Each row is a point on a tangle of strands that fork, close into loops and nearly touch. The rows are in no order.
Points whose rows are less than 48.5 apart are linked; no others are. Some points are linked to none.
k_765: [ -1   4  -3  16  18   5  -9  -1  -3  13   9  29 -21 -13 -12  -2  23  16
  10  21]
k_230: [ 13  19  -9 -10  -8   4   4  -6 -18 -16  12  11 -24 -23 -10 -23  13  16
 -22  51]
k_178: [-16 -17  -3   4 -21   1  -7  -1   7  20  -2 -32   1  -4  10   9   0 -37
  -1 -17]
k_949: [  0 -18   4 -25 -19   9  -2  21  -1 -35  -5  -2 -33 -34 -24 -14  -2  22
  -1   4]
k_544: [-13  -9 -10  -5 -11 -19   0  -4  36   1 -12  -1  -4  -2  11  16 -11 -13
 -15  -2]
k_926: [-23  -7  -5   4   3 -12 -13  16  13  19 -23 -11  12   3  -5  10 -15 -24
  -5 -24]
k_875: [ -2 -33 -18  -6 -17   4   5  17  -6 -28   4 -16   6 -12 -26   6  21   6
  27  -2]
k_493: [  5 -15  16 -18   3   9   6  19  -6 -18  20 -27 -10  -9 -29 -16  -5  -2
  12 -25]
k_639: [-13   9   9   2   5   6 -11  -7  16  12  -4 -20   4   2   1 -16 -14  -5
 -20 -10]
k_21: [ -2  14  11 -18   7  14  -3   7   2   2   3 -32   2  12  -8 -30 -19  -5
 -21 -20]
k_221: [ 13  -4 -14  16   7  -4  10   7   2   0  10   0   2  14 -16   4  -5 -13
 -14  11]
k_472: [ 14  -5  -3 -14  -5  14   8  20 -37 -20  21 -14  -2  -8 -34 -26  13   4
   6  16]
k_485: [-10 -14  -1   0   5  -6   1  23  11   7 -22 -19  26   5 -12   9  -5 -28
   5 -38]
k_338: [  7  32  15  11  15 -27 -12 -34  17  -6  -2  22   0 -15  27  21  -4  20
   2  27]
k_40: [-10 -24 -21  19 -13 -16  -1  10  -6   6   7 -14  -3   2  -8  25   8 -29
   7   7]
k_526: [ 15 -20  -3  -9  -1  10  12  15 -21 -29   5  -2   4 -10 -23  -9  11   8
  15   3]
k_802: [  4  16  20  -4   6 -17 -11 -24  23 -19  -7  31  -5 -36  21  14 -14  28
  -6  24]
k_928: [ 14 -20  12  -5   7  10   9   8 -12 -18  -4  17  11  -1 -11  -4  -5   4
   4 -12]
k_177: [ -1  16  -7  -7  14  11   0   4   2  11  34 -17 -18   5  -5 -15   0   5
  -8  13]
k_482: [-15  -9 -15  14 -19  -7  -6  -6  11  17   8 -25 -11   3   8  11   5 -21
  -2   2]
k_520: [ 17  15  14  11  21   5   6  -5 -12   4 -11  31  18  26   7  -2   0   8
  -2  -6]
k_8: [ 11  31   8  16   3   1  -2 -21   4  31  -5   0  14  19  25   6  -6 -11
 -19   2]
k_884: [ 28 -10   9  -4 -10  17  23  -5 -29 -22  17  15   3   6   6  -4  10   6
  11  10]
k_186: [ -5  -6  -7 -11  -1   1   8   7  10   4   7 -18  14  18   7  -2  -3  -6
   9 -16]
k_72: [ -5 -29  -3  -7  -9   0   4  14  16 -15  -4  -8 -12 -11 -16  10  -6  -5
   2 -18]
k_675: [ -7  -3   8 -15   0   7 -10  10  16 -14   0 -10 -35 -26 -18 -14  -7  18
   1  -3]
k_951: [  5 -25 -16  22 -10   0  -3   8  -4  -2   9  -2 -11 -14 -22   9  17 -13
   2  14]
k_623: [-10   2   4 -14 -15   0   0  -9  12  -9 -32   8  12   2  25   9  -7  15
  -1 -12]
k_432: [-17  12  -4  -1 -11 -14  -6 -21  24 -13 -26  11   7  -6  25  11  -9  23
  -1   3]
k_523: [-15  10   7  10   1  -9 -15 -19  19  21   0   1  -8 -10  22   7  -3  -2
  -2   5]
k_210: [-22  13  -1   0  -5 -19 -11   0   4  35 -35  12  20  -4  35  27  -1 -45
 -11 -19]
k_387: [  6   2   4  -3  -9  22   6  -2 -27  -8  14 -11  -8  -4 -10 -26   9  13
  -3  19]
k_471: [-12   0  -5  17  14  -2 -11   4  -8  23   4  17 -11   2   3  12  14   2
  17   5]
k_813: [-18  -9 -15  21  -9 -19 -17  14 -26  27  -5   5   2   8  12  22   8 -32
  30  -6]
k_864: [  6   9  -9   9  15  -8   5   1   7  -1   4  15  -4   6  -9   2  -3   8
 -14  20]
k_3: [ -6 -28 -19  23 -16 -15  -6  13 -18   7  -3  10   2   1  -4  32  12 -22
  22   2]
k_130: [  2  22 -17   2  11  12   4  -7   6  21  28 -21  -2  26   7  -8  -2  -1
  -1   9]
k_359: [ -5  -9  -3  12  16   8  -9  14  -4  13  10  -6  -7   0 -18   1   8  -3
  14  -7]
k_833: [-11   4  -9 -24  -6 -10   6   6  19 -24   1 -25 -13   9 -11 -12 -12  11
  -9  -4]
k_947: [ 33  -9  13  19   6  13   6   3 -31  16  14  -9  38  11  -1   6  10 -15
  18 -19]
k_318: [ -3 -15  -5 -10 -12 -11   7   1  20  -2 -22  14   9  -4  23  27  -8 -24
  -4 -15]
k_417: [  4 -10   8 -14  -4   5   7  13   8  -9 -23 -24  24   6 -10  -7 -13 -26
 -13 -31]
k_237: [  1   0   8   6  14   0   2  -3   5   7 -15  28  13   7   9   8  -3   5
   1 -16]
k_375: [ 32   3   7  23   5  16  10  -7 -31   9  19   2  18  21  -2  -3   6  -5
   8   1]
k_136: [ 15 -24  -4  28 -16  11  -2  -5 -25  -4  13  -9   2  -8 -12   7  19 -11
   2  11]
k_903: [ -3 -10  15 -13  13  11  -1  17   4   2   9 -27   1   1 -19 -13  -8 -14
  13 -40]
k_276: [-28   8  -3  11   2 -14 -21  -1  -4  40 -26   8   5   2  25  19  -2 -32
   6 -19]
k_139: [  0   9   4   3   8   1 -11 -13   3   0  10  26 -23 -31   2  -4  18  23
   0  27]
k_807: [  8 -23  -3  -8   0   8  10  -2  -1  -3  18   8  -5  -1   6  16  20   6
  32  -6]
k_756: [ -2 -18   0  16 -11   8  -4   4 -17   3 -11 -20  24   4  -4   5   2  -8
  20 -19]
k_195: [-19  12  -4  25  13 -15 -21  -6  -8  40 -14  18  -1  10  16  19   4 -10
  13   0]
k_556: [ -8 -15  16 -17 -11  10  -6   5  17 -15 -19 -12  -6 -18  -2  -4 -19  -2
  -7 -26]
k_458: [ 34  11   2   1  17  20  18  10 -25  10  34   3   4  23  -6  -7   2   2
  -3   6]
k_397: [ -4  11   5 -11  17   7   1  12   0   2  18 -18 -12   1 -19 -31 -16   7
 -13  -2]
k_528: [ -9 -12   0  18 -13   2  -6   2 -17  23  -4 -24  21   7  10  13   7 -33
  17 -21]
k_100: [ 11  33  -6  -1   5   5   5 -20   8  22  14 -10  13  31  23  -3  -7   1
  -8   7]
k_755: [  2  11  -8 -21 -11  -5   9   5 -14 -22  11  -7 -22 -10 -17 -28   2  14
 -23  39]
k_945: [  4  -4  12  -2  -1  16   8  -4 -16  -8   3   2   1  -2   0 -23  -4  12
  -3  -3]
k_787: [ 18   9 -25  11  11  -4  11  -1   5   5  20  22  -8  13 -11  10  24   6
  -6  34]
k_567: [ 23  20 -13  -5  14   9  12   1 -19   4  28  15  -5  14  -8 -11  17  10
  -2  29]
k_914: [  0  -9  -4 -29 -24   6  13   1   1 -35  -5  14 -13 -16   5  -2  -2  29
  -2  12]
k_866: [ -8  16  -7 -25  -5  -9   8   7   0 -28   1 -11 -12   2 -18 -25 -15  21
 -22  21]
k_527: [-11   7 -10  -9  12  12  -5   3   6   3  21  -9 -20   1 -11 -18  13  20
  11  15]
k_60: [-11  11  15 -10  -8 -13 -16 -19  27 -14 -24  -2   4 -26  17  -2 -22  17
 -18  -2]
k_340: [-20   8  -8 -20   4  -8  -7   2  33  -1   6 -22 -20   4   1  -7  -5  10
   1  -2]
k_33: [  7  21  20 -19  -3  -8  11 -19  -6 -22 -15  22  10   1  20 -10 -20  26
 -13  11]
k_193: [  2  19  19  -4   2   0   2 -24  -1  -3 -20  10  17   7  19 -16 -15  14
 -20   0]
k_735: [-26  12   0   9   9 -10 -18   1  15  22 -28 -14  13   2   0  -3 -10 -13
 -21 -14]
k_615: [ 17  12   5  14  22  -2   7   4 -11   0   3  31   3  10 -16 -10  -1   9
 -11   9]
k_571: [-28  -4 -11   8   0 -24 -18  10   6  25 -24   4  -2  -8   9  22 -10 -26
   1 -14]
k_620: [ 15  38  10  25  13 -10  -6 -22  -3  26   1  16   1  23  23  12  10   2
  -5   8]
k_514: [  7  40  16  17  22 -21 -12 -30   7  11  -6  23   3   8  25  11  -5  13
  -6  20]
k_798: [ 22 -10   0   4  -1  12  19   0 -21  -9  21  20   7   9   7  10  25   5
  29   4]
k_160: [ 20  12  17 -13 -12   0  20 -23 -18 -20  -7  27   3  13  20  -7   2  18
  -7  13]
k_435: [ 12  -9  -3 -10 -15   6  16 -11 -11 -26  -4  23  -3  -1  15   1  11  20
   8  13]
k_101: [ -3 -13 -10   2   0 -13   4   9  20  -6  -3  -6  -7   2 -15   5 -12 -15
 -17  -4]
k_292: [ -6 -13   6 -20 -24   5   2  -1  21 -30 -14   1 -14 -22   6  -1 -15  22
  -9  -5]
k_980: [-20  -1  -9 -16   5   0 -12   5  23  -4  11  -8 -30 -16 -15  -6  10  17
   7   4]
k_418: [  1  -8   5 -14   0  -1  11   2  18  -8 -23  17  20   7  14   5  -5  -4
  -3 -22]
k_176: [-10  -9  -4   3  21   5  -8  23   7  20  10 -22   4  10 -21   0   0 -14
  22 -28]
k_772: [ -1  12  16  -2   7  -3  -7 -14  16  -6   5  20 -11 -23  10  -3  -7  22
  -8  18]
k_106: [ -8 -27 -10  13 -14   7  -1   7 -19 -11  -7  -9  15  -6 -18   8  15   8
  34 -12]
k_479: [ 17  -6  10   9  -9  11   8  -5 -11   0  -2 -14  23  14   0  -7  -8 -20
 -16  -9]

A piece is all that can be reached along the links. How many separate loops has the piece of each point below (a circle has one, a figure eight two, a Y none), and how many tips (points with one link)?
k_221 -> loops 1, tips 4
k_178 -> loops 1, tips 2
k_8 -> loops 1, tips 5

Name the points in between on the shortest way along the links from the first point to the second, in order.
k_221, k_33 -> k_101 k_72 k_556 k_292 k_914 k_435 k_160
k_807, k_237 -> k_798 k_884 k_435 k_914 k_292 k_556 k_72 k_101 k_544 k_318 k_418
k_802, k_493 -> k_772 k_139 k_765 k_471 k_359 k_176 k_903
k_471, k_397 -> k_195 k_276 k_571 k_926 k_735 k_639 k_21
